Each row is a point on a tangle of strands that fork, close into loops and nearly touch. The rows are in no order.
Two points are linked if the straight distance between their rows is under 51.8. Some points are linked to none.
K116: [-38  14 -21   7  18 -36   2 -25   5   5 -29  -5  -2  19 -41   4  13  -5
   4  -8   7  17]
K671: [ -4   0  -9   3 -10  11   2  14   1 -27 -12  -2 -25 -10 -37  -5   9   3
 -24  10 -42  33]
K305: [  7 -14  -9   5 -23   0 -23  15 -10   2   4  -1  -7 -22   3 -16 -42   9
  15 -31   6  18]
K75: [  3 -12 -22  25  -7  10   1 -18   3  19  23 -27   4  -9 -16  18  12 -21
  20  19   3 -28]
K753: [  2 -25   1  -2  -2  13 -23 -13 -14  -8   8  18  16   5   9  12   6   2
  -1  11   3 -31]
K892: [ 15   4  11  -5   1 -24  20  -2  -7 -12  14  -6 -13   6  27   2   8  -2
   5   7  15 -17]
K875: [-12 -32  -2 -15 -31 -13  -2  12 -14 -14  13   7 -16  -7 -19  13 -10  -2
 -22 -10  -9  33]
K281: [  8   2   2  33  -2  35 -30 -14   7   1   6 -17 -31   4 -14 -12   2 -17
 -11  24   0 -12]
K846: [ 30  27  -8 -15 -15 -10  22 -10  -6   5  23 -33 -17 -10  20   5  18 -38
   4  16  -3 -11]
K30: [ 28  15  22   6   4  -5  15  -4   1  -8  21   6 -11  18   0  13   4 -11
 -19  31  12 -28]
K175: [  8   4  -6  15  -1   1 -22  15  22  21   3  -5  12  -5  18  -5 -27  15
  25 -27  11  -2]
K179: [ -8 -43   0 -13   4  21 -22 -14 -26 -18   1  13  -1  -6  -8  -9  21 -19
 -12   7   5 -16]
K307: [ 37  18   2 -45   1  17  34 -10 -17  -2  28 -22   7 -12  15  -4  23 -38
   4  21  12 -32]
K863: [  9 -11  -7 -12   0  16 -17  10 -11 -16  -2  23  12  -4 -10  10  -2  36
   0   8 -31 -12]
K19: [ 14 -31 -21  -6 -21  25  -9   9 -30 -24   2 -11  -6 -35  12  -8  -3  20
   1 -10 -13  12]
K731: [  5  -4   7 -11   5 -22  24 -10 -10 -14  29 -21 -24  -2   7  -5  23 -50
  -6  13  17  -5]
K471: [  4  10 -15  -2   5   7  27  30   2  -9 -19  18  22 -15 -21  10   8  30
  -7  -9 -37  32]
K605: [ 49  24 -10  -5 -14   6  16  -2  -1  13  24 -14  -1  11   1  23  16 -25
   2  27   5 -40]
K111: [-45  18 -18 -15 -22  18  10 -15 -17  12 -40  11  -1   8 -65  10  16  16
 -14 -15  -4  30]
K166: [-22  -2 -25  -5  23   2  -9 -20 -17  -5 -30  18  11  10 -29  -5   8  29
   2  -6 -11  -3]
K582: [  7  10  10  28   6  13  -8  12  43  31  -8  -3  47   9  25  -1   6   3
  31 -19   0   0]
K20: [ 26 -12 -10 -10 -34  30 -19  13 -17  -8   3   2  -4 -22  23  -1 -10  19
   4 -12 -18  -4]
K880: [  4 -16   1  10 -15  31 -34 -10 -10   0  16   3  -4   1  11   8  -2   1
   3   9  -3 -23]
K233: [  9  -3  -5  -9 -16 -37  32   0   5  10  31 -17   3   2   1  28  -6 -19
   7   6  16 -17]
K275: [-26  14  -7   1  11  31  33   2 -16  13 -28   9  45  -6 -21 -20  11  28
   1 -33 -29  41]
K448: [  1  10  -7  26  21   2   3   6  38  28   2  -7  45   3   7  10   5  19
  30 -14  -2  -8]
K284: [ 11   3   9 -10 -45  33 -26  -4  -3   8   3  20 -12   0  29  16  -4  -9
 -12   0  -5 -13]
K341: [-19 -42  -2   7   0  27 -24 -25 -20  -8   5  -4  -9 -15  -1  -8   7  -8
  -2   1  13 -11]
K677: [  7 -29   3  -2   8  21 -17 -18 -19  -9  11  19   9   6   1   3  25 -23
 -13  20  19 -32]
K522: [  0 -22  19 -14 -20 -18   5   1 -17   3  26  20  -1   0  31  25  -2 -12
  -7  -7  33 -21]
K851: [-45  17  13  37  28  29  10 -22  26  27 -11 -20  12  -5 -20 -23   1  -2
  -3  16  -2  16]
K488: [-36  16 -12  -8  12 -19   1   1   7  -3 -36   1  -6   9 -41 -20  -6  15
  -4 -25 -12  44]
K756: [ -2 -21  14 -41 -16   0  -3   8 -29 -16  12   8 -17 -17  33 -27  -2 -16
 -12 -25  15  20]
K819: [-12 -27 -20 -10 -10 -13  -8   9 -17 -10  -9   3   3 -12 -22  -3 -14  27
  -3 -17 -16  23]
K137: [  5   3  11  -2 -15  -2 -12 -15  -5 -12  21  -5 -38   1  25 -14  15 -38
 -11  11  12  -1]
K694: [-28   6 -10   7   1  30  26   7  -9  20 -23  -7  34 -35 -30 -25 -24  32
  -1 -24  -7  57]
K255: [  3 -28  16 -16  24 -32  16  -6 -20 -26  -5  11   8   8  10   1  15   0
   3  12  30 -19]
K297: [  1  11  26  -9  -5 -14   6  22  14  -2  10  18 -10  15   8  20 -20  20
 -14   3   0  -8]
K223: [-18  -5 -11  32  11   5 -10 -35   4  20   3 -13   3   4 -37  10   4 -11
  -3  20   0 -17]
K87: [ 14  11  19 -25 -10 -10  45 -14 -10   8  26 -16 -10  -6  20  13  23 -42
 -16  16  29 -20]
K730: [-36 -17   3  27  -8   2 -15 -15  14  16   3 -21 -18  -7 -20   0 -19  -2
  -6  -3   4  15]
K259: [ -7 -38 -14 -15   5 -30 -18  -7 -21 -21  -3   2  -1  -5  -3 -22  -4  -3
   7 -13  14  10]
K619: [ 30  11   1 -22   5 -32  41  -1 -11  -8  24 -26  -9  -3  25   0   4 -10
  18   2  14 -18]
K997: [  5   6   8  -7 -14 -21  -6  27  11   6  10   7  -5   3  20   1 -39  15
   9 -24   8  14]
K248: [ 28   6 -13  -3   0  -4  19  -9  -7 -10  26 -32 -23   1  -4  -5  18 -43
   5  21   6 -17]
K330: [  9  -1  22 -38 -26 -11   1   0 -27  -4  11  11 -12 -12  42 -10 -20 -12
 -14 -20  20   9]
K25: [ 33  21 -16  33   1  34  -7  -4  25  19  -2 -28   1  -5   1   3  14  -8
  30  22  -5 -28]
K658: [ -5  -2  28 -18 -18  -4   0  -2 -10 -15  16   9 -36   5  20   2   9 -38
 -29  12  17   2]
K521: [ 20   7  22  -9 -26  19 -15  -3  -9  -3  14  19 -15  11  28  15   2 -22
 -16  13   5 -22]
K229: [-12 -40  -3 -30   8  -7  -9  -4 -31 -32 -16  22  13   1  -6  -5  18   5
 -12   1   9   1]
K489: [  6   7   9 -18 -27 -24  -6  -5  -9  12  21   4 -22  -7  44  -1 -19 -26
  -6 -21  24  10]
K550: [-12 -29  16 -23 -21   0 -16   3 -14 -13  15  11 -25   2   5   6   4 -28
 -24   3   5   7]
K369: [  3 -19  -9  -8   1 -49  25  -4  -7  -8  23 -18  -3   3  -1  15   7 -16
   9   5  20 -11]
K176: [-30   4  13   3  16  29  17  -6  -4  12 -22   2  60   9  -5 -31  -4  21
   6 -32 -25  39]
K106: [ 12  12   3  -5 -15  13 -18  29  17  -5  -3   5  -6  -4  17  -3 -18  22
   3 -10 -19  13]
K604: [ -8 -30 -19 -17   5  13 -12  -7 -34 -36 -22  -6 -11 -21 -25 -21  17  16
  -7   2 -17  19]
K663: [ -6 -26  14 -10 -18 -24   2   2  -4   6  12  22   2  14   6  29 -13  -2
 -12   3  14 -15]
K830: [-12  12   3  13  28 -17 -12  22  27  -5  -6   1  -4   9   7 -12 -10  16
   8  -8  -9  16]
K754: [ -8 -23   6   0   9 -28   5 -16  -5 -20  12 -12 -26   7 -14  -7  32 -46
  -6  17  18   0]
K945: [ 29  23  21 -26  -3 -13  12 -16 -15   4  -3  -1  -9 -13  63  -1   6 -13
   7   3  27 -17]
K495: [-12 -10   2   4   2 -49   1  15  16  10   4  12  -4   5 -12  15 -30  -3
   0 -18  19  14]
K61: [-23  -8 -24   4   6  16   0  -5 -12   1 -20 -17  -8 -33 -28 -28 -24  41
   8  -3 -12  34]
K298: [ 23  15 -21   9 -17   9  -7 -20   3  22   5 -36 -10  -7  32  -2   8 -15
  30   0   9 -22]
K285: [ 13 -18 -21  -2  -9  21  -6   6 -29 -26  -6  12   8 -22 -19   9  10  27
  -8  10 -34   1]
K470: [-32 -13  -3  13 -16  30 -17   2  10  14   1  -7 -13 -12 -22  -1 -21   5
  -6   4 -12  11]
K625: [ 21   4  -7 -16  -8   0 -16  11 -11 -12   0   2 -18  -5  40 -14 -14  24
  11 -14   2  -4]
K938: [ -5 -18  36 -33   7  -8  11   1 -14 -35  -2  10 -28   2   9 -19  22 -26
 -20  13  21   6]
K713: [-14 -18   6   6 -16  -3 -17  -4  -2  -2  14   5 -24  10  -7  11   0 -19
 -15   6  -4  -4]
K65: [  4 -27 -12 -15  -9 -19 -17  10 -21 -15   5   8  -7 -13   8 -19 -27   5
   9 -26  16  15]
K134: [ 33  24  12 -17 -11  22 -15 -19 -15  -1 -11   9 -15  -4  50  -6  19 -29
  -7  15  12 -22]
K951: [ 12  25 -11  27   4  20  -1   6  36  23  -1 -32  12   3  10   5  11  -5
  38   4  -1 -12]
K770: [  1 -30  -1 -13  -5  10 -13   5 -17 -20   5  22  11   0  10   6  -7  16
  -6  -2 -10 -14]
K620: [-29 -20 -17   5   1  23 -14 -16 -16   4 -11  -6  -1 -28 -18 -17 -17  37
   1  -3  -5  10]
K364: [  2  11  15   7  13  -8   1  17  13  -8  -1  25   5  21  -1  14  -8  23
 -10  14  -8 -16]
K295: [-25 -44 -12 -13   7 -20 -16 -19 -23 -21 -23  10  13   5 -15  -6  12  -1
   0  -8  16   7]
K958: [-14  11  16  23  18  16  -7  15  36  13  -4   1  25  14   1   3   4   4
   4  -6 -13   5]
K334: [-30  22  -1 -17   8   1  19  15   0   3 -33  34  23  20 -45   7  14  15
 -25  -6 -26  25]
K684: [-15  -4  -5  22   3  11 -23   3  18  17  -4  -8   7  -6   4   3 -16  15
  15  -9  -2  -2]
K888: [ 18  29  -1  -4 -23 -30  17  -7   6  14  22 -19 -23  -2  35  10  -5 -31
   3  -4  19  -2]
K197: [-24   5  23  18  16  46   4 -12  14  20 -19   0  52  10   2 -20   1  12
  -1 -13 -22  22]
K104: [ 31  42 -16 -16 -22 -12  15 -14   5  15   6 -34 -20  -6  41   8   6 -31
  10   4   2  -9]
K200: [  9   8   7 -10   8  -1   5  32   5 -21  -5  14  -1   0  -6   3 -14  37
  -7   7 -32  10]
K139: [-13 -25   3  13 -15  39 -34 -25 -11   6   5 -13  -9 -13   7  -6 -11   8
   3   6   3 -14]
K293: [  1 -20  22 -22   7 -23  11  -6 -17 -21   0  22  -4  15   7   9   1  19
  -5   6  15 -16]
K962: [ 39  21 -19  10  -2  21 -14 -17   1   4  -1 -23 -14   1  31  -8  18 -17
  24  18   5 -32]
K363: [ 13  10  33 -25  11 -13  38 -16 -21  -4   0  -3 -10 -18  56  -4  10 -16
   1  -8  35 -13]
K528: [-41 -16 -21  -7 -12   5   2 -29 -26   5 -30   1  -2 -21 -48  -6 -10  31
  -6  -7  -1  25]
K627: [  8   9 -12  14   6 -50  22  16  20  19  19 -11  19   5   1  22 -15  -3
  16 -11  15  -6]
K132: [ 23  45  21   7  -6  14 -14  21  35   8 -11   6 -21  20  35  -2   3  -3
  10   9  -5  -2]
K652: [-11 -24   2  -3 -14   2 -11 -18 -13   9  20 -12 -11 -15  26  -7  15 -38
   5 -15  25  -1]
K977: [ 20  20  10 -18 -18 -35  24 -11 -16  10  25  -8 -16 -12  47   4 -16 -28
  -1  -9  33  -5]
K451: [ 18  33  10  20   0   9 -14  15  36  10   4  -2 -14  23   9   3   5 -19
  -2  21  -7  -8]
K908: [ -3   2  -5  22  11   3 -16  -2  14  10   5   1   8   5  -5  12   1   3
   8   7  -8 -21]
K915: [ 36  26  -9  -9 -23 -16   1  -2   7  26   7  -1  -3  -4  49  11 -12  -3
  30  -9  21 -13]
K805: [-21  18  29   6  14  16  11  19  23  -1 -13  23  29  21 -16  -2   7   3
 -24  -2 -32  21]
K626: [ -9   0  -6   4  21   4 -12  18  12   1 -14  20  27  -4  -7  -4 -13  40
  12 -18 -17   7]
K676: [ 34  33 -10 -24  -5 -30  32   8   7  12  20 -29   0  -4  25   8  -5  -1
  23   0   6 -17]
K377: [ 19  -3 -10   3   0 -25   2  -6  -7  -4  12 -12  -4  -6  28   1   0  -1
  21  -7  19 -22]
K560: [ -3 -20 -29  -1 -14   9   4   3 -24 -14 -15   3   5 -24 -33   8   3  29
  -8  -3 -29  23]
K371: [  9  16   3   8  12 -32  27  23  36  19  14  -1  29   8   8  19  -4  14
  22  -2   6 -13]
K858: [-19 -20 -10  20   4  -7  -8 -30  -3  -2   5  -1 -11   9 -36   3  13 -30
 -13  20   5  -9]
K444: [ 13  -2  23 -20 -13   0  10 -13 -16   7  20  12   4  -6  46  19  13 -25
  -2   3  28 -29]
K563: [ 23  15   1  12  30 -26  23   2   7 -14  12  -4  -4  14  -1   8  11   5
   8  24  -3 -22]
K850: [-22 -42 -15   1  -3  17 -23 -25 -28  -6  -9   1   3 -17 -14  -3  -3  16
   1   1  -1  -5]
K789: [-16   7  -6  33   7   2   6  -5  33  29  10 -41   0 -15  -9  -2  -7 -10
  23  -4   6  -2]
K609: [  5  24  29  19  25  -4  10  16  31   5   4  24  16  30 -22  17   1  -8
 -19  23  -3  -9]
K480: [  1  15  16  19 -21  24 -25  17  32  22  -1   0  -2   8  16   6  -9   1
   4  -5  -6  -3]
K375: [ -6 -11 -14   4  14  24 -27 -10  -8  -5 -12  20  15  -3 -17   7  -7  32
   1   9 -17 -19]
K543: [ 19   7   0  -2 -13  37 -30   5 -10 -20  -3   0 -30  -7   7 -12   5   0
 -10   9 -22   0]
K890: [-29  20 -17 -19  -9   2  10  -1  -7  -3 -37  26   5  17 -57  12  17   6
 -19  -9 -14  26]
K151: [ -4   3   2  -2 -10 -15  -5  38  19  -1   5  -1 -16  -5   0  -5 -34   9
  -2 -25  -9  36]
K932: [ 15  -5   3  12  20   5 -21  -7  -7 -21   7  13 -19  22 -18 -14   9 -18
 -29  29  -1 -14]
K338: [-17   6 -10   3  32 -23  -7  22  13  -8 -17   0   0   8  -7 -30 -17  29
  10 -22 -16  25]
K633: [ 14  19   5   1 -20   8 -18  -7   2  -5  15  -4 -24   6  28   4   2 -22
 -10   7   1 -14]
K37: [  3  -7  24 -28  -5   9   6  -4 -19  -1   7  17   1 -21  55   2  20 -28
 -13  -8  29 -16]
K557: [-27  12 -16   2  33 -36   5   6   8 -10 -30   2  -1  15 -26 -17   0  20
   5 -12  -5  25]
K859: [-18   1  15  10 -10  57   3   9  16  17 -12  -3  42 -22 -10   1  -8  20
 -15 -12 -29  29]
K986: [-11 -19 -17   4  21  -3 -20 -25 -19 -11 -14  17  14   6 -12  -2   6  19
   7   3  -3 -25]
K831: [  5 -15  33  -7  10  -9  23 -10 -14 -21   6  17 -12  12   2   8  17 -20
 -21  22  30 -22]
K602: [ 15 -21   1 -20  -9   9  10  13 -25 -35  -3  25   2   0 -19  10  11  10
 -30  23 -20   0]
K196: [-24 -18 -19  13  10 -17 -15 -18 -10   9 -11  -3   2  -7 -18  -9 -20  10
  13 -20  12   8]
K515: [-10   9   3   7  -6  18 -13  21  17 -11  -3  -2 -22   4 -21  -8  -7   3
 -17   3 -33  24]
K412: [-31 -14   3  18  -5  -2 -16 -13   6   3   3  11 -12  11 -36  13  -5 -15
 -21  12 -10   7]
K323: [ -6   5 -28  17  35 -23  12  -6   9   3  -7  -2  18   7 -17   2   8  19
  25   3  -9 -16]
K595: [-18  16 -21   6  11  23  24  17  -4   1 -32   9  25 -15 -29  -3  20  31
  -4 -18 -42  34]
K822: [  8 -19  14 -34 -11 -26  13  18 -23 -29   2  14  -9  -2  10  -4 -20  22
  -7  -8   8  14]
K115: [-38  23  15  31  29  38   9 -16  17  20 -17   1  19  18 -27 -23   9  -8
 -18   1 -14  19]
K539: [-21   8  12   8   9  -9  -6  30  26   2  -6  -6   0   5 -10 -21 -23   0
  -8 -24 -20  46]
K764: [ 12  24  24  -9 -19  -5   0  16   8   3   7  12 -13  11  38  17 -18  12
   2  -3   9 -15]
K252: [-13 -29  20 -16   9 -18  -2  -5  -7 -29  -5  14 -20  10 -13 -12  30 -34
 -20  16  23   5]
K709: [-43   0  -2  10   0  25   3   2  11  11 -18  -2   8 -15 -34  -9 -10  21
  -6 -10 -26  35]
K291: [ 24   6  25 -30   2 -12   9  15 -13 -24  -1  16 -14   5  33  -6 -15  41
   4  -1   5  -6]
K439: [ -9 -16 -19  -5  15 -56  21 -14  -1 -10  -1 -18   1   8 -23   9  12 -14
  13   8  11   0]
K927: [ -2  -3  -1  -5  20 -39   1   5   0 -17   1   0  -9  13   6  -4  -7  14
   5  -4   4   1]
K413: [-11  21  16  29  22   5   2   6  33  19  -2   9  34  23 -15  10   9 -12
 -10   9 -16  -1]
K717: [ 32  24  -2 -14  -4   3   5 -17 -11  -5   9  -4  -9  -1  47  -1  18 -24
   6  18  15 -24]
K969: [ 49   9   8  -9   1  14  25  -9 -14   7  27 -10   2   7   2  10  21 -36
 -19  38  17 -33]
K352: [ 49  29   1 -29   1   9  29 -16 -14   3   6 -11   1 -10  35   1  19 -28
   5  24  15 -37]
K337: [ 33  -6  15 -12  12   2  29 -10 -20  -8  22  -1  14   4  12  14  27 -22
  -4  28  27 -43]
K957: [  9  10  -1  17  -6  -5  -3  -3  13  10  22  -2   3   8   5  24   6 -15
   3  17   4 -25]
K181: [-20  10 -19  16  40 -18   8 -18   2  12 -15  14  21  17 -33  14  18  13
  10   6  -9 -15]
K799: [  5  -7 -10   5 -24 -13  -2 -16  -8  15  28 -24 -10 -12  24   6  -1 -36
  11 -15  24  -8]
K328: [ 41  37   6 -18  -7  -3  37  18  18  18  20 -23  10  14   3  25   4  -5
  16  21  -5 -29]
K552: [ 30  -6   0  16  27 -10   6 -13 -13  -8   4  10  -7  27 -29  -6  17 -17
 -30  36  11 -25]
K608: [ 26  20 -23  12   6  -3  -1   9  25  12   8 -25   6  -2  23   2   4   7
  41   1   1 -26]
K532: [  3 -14  -5 -13 -15   7  -6  17 -14 -33   3   0 -24  -6 -11  -6   2   6
 -20  10 -30  21]
K460: [ -2 -21  20 -25   3 -26   9   2 -18 -23   6  10 -15   2  23  -4  -8   2
  -3  -9  23   4]
K319: [ 14   6  -4 -10 -42  32 -28  12   2  10  -7   8 -10  -9  32  12 -12  13
   5 -10  -5  -7]
K873: [-31   8 -18  22  36  -8  -4 -15  16  13 -20 -21   2   0 -20 -21  -3  13
  20 -11   1  13]
K647: [-18 -33 -10   9  -6 -27  -9 -19  -7   7  10   2   3   3  -8  21  -3 -14
   0  -6  17  -7]
K126: [ -4 -18 -16  -4  17   6 -23  -4 -14 -34 -14   0 -20  -4  -8 -26  11  10
   0   9 -17   7]
K827: [ 45  30   0 -34 -25   1  34  -5   3  17  19 -24  -2   7  12  21   3 -19
   8  26   0 -34]
K466: [-18 -19   2   6 -21 -15 -14  -3   5  14  15  17   9   2  -7  32 -15  -4
  -4  -9   4 -12]
K74: [-10   6  -6  19  33  -1 -13   5  24  15  -9  10  34   5   5  -4  -6  31
  23 -17 -11  -5]
K486: [ 35   3  12   7  22 -12  36  -6 -10  -9  21   1   2  22 -23  11  13 -16
 -22  41  19 -26]
K356: [  1 -24 -13 -16 -33 -14  -5  27 -19  -1  17  10  -7 -22  -6   8 -31   5
  -6 -25  -4  31]
K690: [ 27  27  15 -24 -24  12  -4  24  10   0  -2  15 -11   0  36  10 -18  23
   3  -9  -9   7]
K490: [-19  -4 -11   5   4  24   5   6  -5  14 -18 -11  21 -44 -26 -27 -40  45
   9 -16  -3  33]
K659: [ -7 -25   6 -17  -4   9 -13  -3 -22  -5  12  10  -4 -17  35  -8  21 -26
  -3 -15  25 -10]
K982: [ -4  -6  17  13   0  28 -10  16  21  24 -17  -5  49  -7   9 -20 -32  24
  14 -37  -5  31]
K186: [  2  -4  -6  10  -6   8 -26 -10  -5 -11   6 -14 -25  -6  22 -20  -5  -6
  12  -4   0  -4]
K825: [ -5   2   2   7  -8  19 -14  33  19  -3  -2  -5   7  -5  -4  -6 -11  17
  -5 -12 -31  25]
K808: [ 15   0 -19   9   1  -4   8  -6   2   8  23 -24  17   0   0  19  11 -10
  21  10   0 -34]
K706: [-38   0 -25 -15 -19  12  11 -12 -22  12 -35   1   9 -17 -58   7   1  25
  -8 -23  -1  36]
K780: [  3  -3   2  29  16  22 -27 -15  -1  -4  -6  -2 -21   9 -36 -14   1 -13
 -28  26  -7  -3]
K237: [-36   2 -22  12  30  -7  -5 -33  -5  14 -28   9   6  13 -32  -2  12  17
  10  -7  -1  -8]
K50: [-15  -6  28  21  -3  37  -5  -6  29  22 -17 -10  51   2  14 -19  -9   9
   9 -24 -11  30]
K527: [ 20  17 -12  12  12  -9 -13  16  20   8   0  -2   7  -2  32  -1 -10  19
  33 -12   3 -13]
K589: [  6   0   4   0  -6 -47   0  13   9   9  18   3  -3   1  13   6 -33  -3
  13 -18  27   7]
K8: [-19  13   8 -16   9  -5  14  20  12  -5 -17  30  15  10 -28  14  -5  25
 -16   1 -28  18]
K498: [-25  -4 -13  12  17 -42   5  -1  17  14  -6   5  13  10 -24   9 -12   3
   5 -15  10  12]
K450: [ 25  -6  -4 -30 -18  22 -22  11 -24 -20   2   4 -10 -14  38 -14   1  10
   3  -2  -5  -6]
K615: [  7  -2  -9   6  16   4 -23   2  -5 -26  -4   6 -11   9   8 -18   4  15
   5   9 -14 -14]
K824: [ 31  37   5   4   1   8 -16   7  18 -12  -4  -2 -24  12  36  -9   3   5
  14  12  -3 -16]
K580: [ 19   5  12 -14 -19 -21  34  -8  -7  12  33  -7  -4  -3  18  29   7 -25
  -1  14  21 -25]
K569: [-19  -2 -20  -2  21 -60   7 -22   1  -7 -19  -7 -10  16 -33   3  17  -6
  10   3  13  15]
K446: [-21   0 -22  19 -11  17  40   6 -14  20 -23   2  29 -46 -44  -6 -20  27
  -3 -23   3  58]
K803: [-11  13   2  11  30 -16  -1  -1  14   0  -9  28  18  23 -18  12   6  22
  -5  15  -8 -18]
K101: [ 16  -6  31 -25   3 -24  26  -6 -26 -11   8  10 -12  -5  45  -3  -8   4
  -1 -16  35  -7]
K445: [-48 -10 -23  -2   2   8  -4 -45 -20  14 -31  -4  -6  -3 -39  -9  -2  27
   0   0  14   7]
K250: [  7  -5 -17  33  12  17  -2 -20  10  18  15 -22   8  -1 -36   9  10 -22
   0  29  -1 -30]
K745: [  0 -20  17 -26   9  12 -11   9 -21 -37   0   8 -25  -5  13 -27  25 -29
 -17   8   5   6]
K911: [  2 -27   9 -19  23 -21  31  -6 -16 -19  12   0   9   1   6   5  37 -22
   4  13  32 -25]
K849: [-30  23  14  14  30  17   8  -1  17   8 -21  19  21  24 -32 -15  16  -4
 -12  -7 -24  23]
K988: [-14 -18 -10  -5  -7   1 -16   5 -10  -2  -1  12   9   1  -3  10 -18  20
   2 -15  -8   7]
K524: [-22   3 -31   0 -23   3  29  -5 -23  16 -35  -1   5 -38 -53  -2 -12  26
  -2 -21   7  56]
K484: [ 21  26   5  16 -23  41 -35   5  15   5  -8  -6 -31  13  16  -4   3 -14
   0  14  -9 -12]
K567: [ 39  40   5 -16 -17 -20  27  -1  14  27   5 -13  -6   7  37  22  -6   1
  22   0  17 -19]
K921: [  2 -36 -18 -14  -9   9 -14   5 -30 -34  -3 -11 -15 -32  -5 -25   7  10
  -3  -9 -18  26]
K840: [ 26  20 -10  20   9  17 -27  -1  13  -5  -9 -11 -18   9  23  -8  11   3
  18  16  -9 -28]
K902: [-12  -2 -10  22  -6 -22   0  -3  18  15  16 -20 -10   2 -10  13  -5 -21
   3  -3   9  -1]
K64: [ -2   8  23  23  17   5  -5  17  35  13 -10  -7  38  14  20  -8  -4   3
  19 -26 -13  20]
K549: [-12 -27 -13 -27   2  -4  -3  -7 -35 -22 -24  27  17   8 -28   6  16  17
 -15   6 -12   0]
K894: [ 21  19  28  14  18 -11  27   5  16   0   8  17  -5  31 -13  23  -3   4
 -17  32   5 -25]
K970: [ 24  24   8   0   8 -15  33  17  27  14  19 -10  19  12  -2  27  -1   9
  18  17  -1 -30]
K531: [  9 -13  16  -5  -1  18 -18   2 -20 -26   5  15 -21   9   4 -14  14 -16
 -26  20   0 -12]
K35: [ 27  22 -21  14 -22   1  -8  -2  18  34  -1 -20  -5  -7  37   8  -6  -8
  37 -16  20 -11]
K935: [-48  15  -5  21  24 -17   3 -10  17  15 -25   0  -5  18 -40  -6   8 -10
  -6  -6  -8  25]
K299: [ 35  28   5  27   3  15 -12   5  16   6   6  -1 -20  20  -6  -6   8 -21
 -17  33   0 -21]
K244: [ 32  26  -9  37  21  27  -4  10  36  18  -3 -12  18  13 -10   5  18  -3
  12  26  -9 -26]
K370: [-36   7   5  10  18 -30   7  12  28   9 -13   8  10  24 -27   5  -1  -2
  -9 -14  -8  25]
K683: [-26  -4  -4  37  -4  13 -12 -19  22  24   7 -37 -23 -17  -6  -3 -19  -6
  10  13  11   4]
K249: [-34   0   1   3  14 -10  -6  13  15   2 -23  -9  -1  -3 -33 -25 -16   3
  -3 -29 -19  54]
K221: [ 14  -7   5 -19 -29  24  -9  14 -19 -29  11  -1 -29 -15  16  -7   8  -5
 -17   3 -24  11]
K733: [ 23 -19  -2  -4  23  -8  23  -7 -11 -18  18  -6  14   4 -11   3  34 -26
   4  25  13 -31]
K422: [  9  17  10  13  -9  43 -27  14  17  -7  -9  -9 -35   2   4 -17  -9  -2
  -8  12 -22   5]
K473: [-28  10   6  44  23  16  10 -11  32  28  -5 -30  20  -4 -12  -9   0  -8
  11  -1  -1   8]
K143: [ 19  -1 -12  -3   2 -17 -19  -5 -10  -6  10  -3  -7  -1  34 -22 -15  11
  29 -22  16 -11]
K944: [ -4 -21 -17  -1 -28  -9 -12  18 -11   4  -3  -2  -4 -26 -23 -11 -44   7
   3 -30   0  37]
K761: [-16 -41  12 -29 -27 -19  -7   2 -16 -21   2  15 -12   6 -16  13   2 -13
 -30   2   6  12]
K864: [-30  -9   5  22 -10   3 -13  -1  19  20   6  11   9   9 -23  26 -13  -3
 -14  -5  -7   4]
K29: [ -6   9  23  -4  -1  18   9  42  26  -3  -9  17  38   7  -4   3   0  11
 -17 -12 -38  29]
K458: [-22   8   2   8  18  15   3  11  13  11 -19  13  43   2  -6 -17 -12  31
   6 -36 -21  27]
K741: [  6   8   5  -5  -7   5  22  48  13  -2 -11  18  27  -6  -5   7 -10  24
 -11 -21 -30  41]

A fork is a point with three links, a tip a point with one. Leave the first point through the second and follow the links. Name the first fork or tip that comes.
K486, K30 -> K176
K489, K977 -> K932
K252, K754 -> K756
K608, K527 -> K412
K143, K377 -> K299
K627, K371 -> K460
K539, K151 -> K87

A piece is two or more points that can be reached from each other along the links. Count, over all rows, the pieces, the separate loops (a circle has one, a figure eight two, a Y none), the forks (points with three links) and the tips (points with one).
pieces -> 5
loops -> 2
forks -> 14
tips -> 20

A tip is a point with one link. Name the tips that can be reached along the links from each point below, in the order of the rows.
K827 -> K307, K134, K627, K822
K489 -> K281, K756, K470, K982
K569 -> K87, K830
K237 -> K323, K8, K445, K484

Name the points in between on the shortest way along the links from the first point to the second, in order.
K20, K35 -> K450 > K625 > K143 > K377 > K892 > K619 > K676 > K567 > K915
K986, K825 -> K166 > K237 > K181 > K803 > K364 > K297 > K764 > K690 > K106
K605, K717 -> K969 > K337 > K733 > K911 > K255 > K293 > K460 > K101 > K363 > K945
K8, K341 -> K334 > K890 > K111 > K706 > K524 > K446 > K694 > K490 > K61 > K620 > K850
K658, K37 -> K550 > K713 > K412 > K864 > K466 > K663 > K522 > K444
K248, K275 -> K731 > K754 > K252 > K938 > K745 > K531 > K932 > K552 > K486 > K30 > K894 > K609 > K413 > K958 > K64 > K582 > K448 > K74 > K626 > K458 > K176
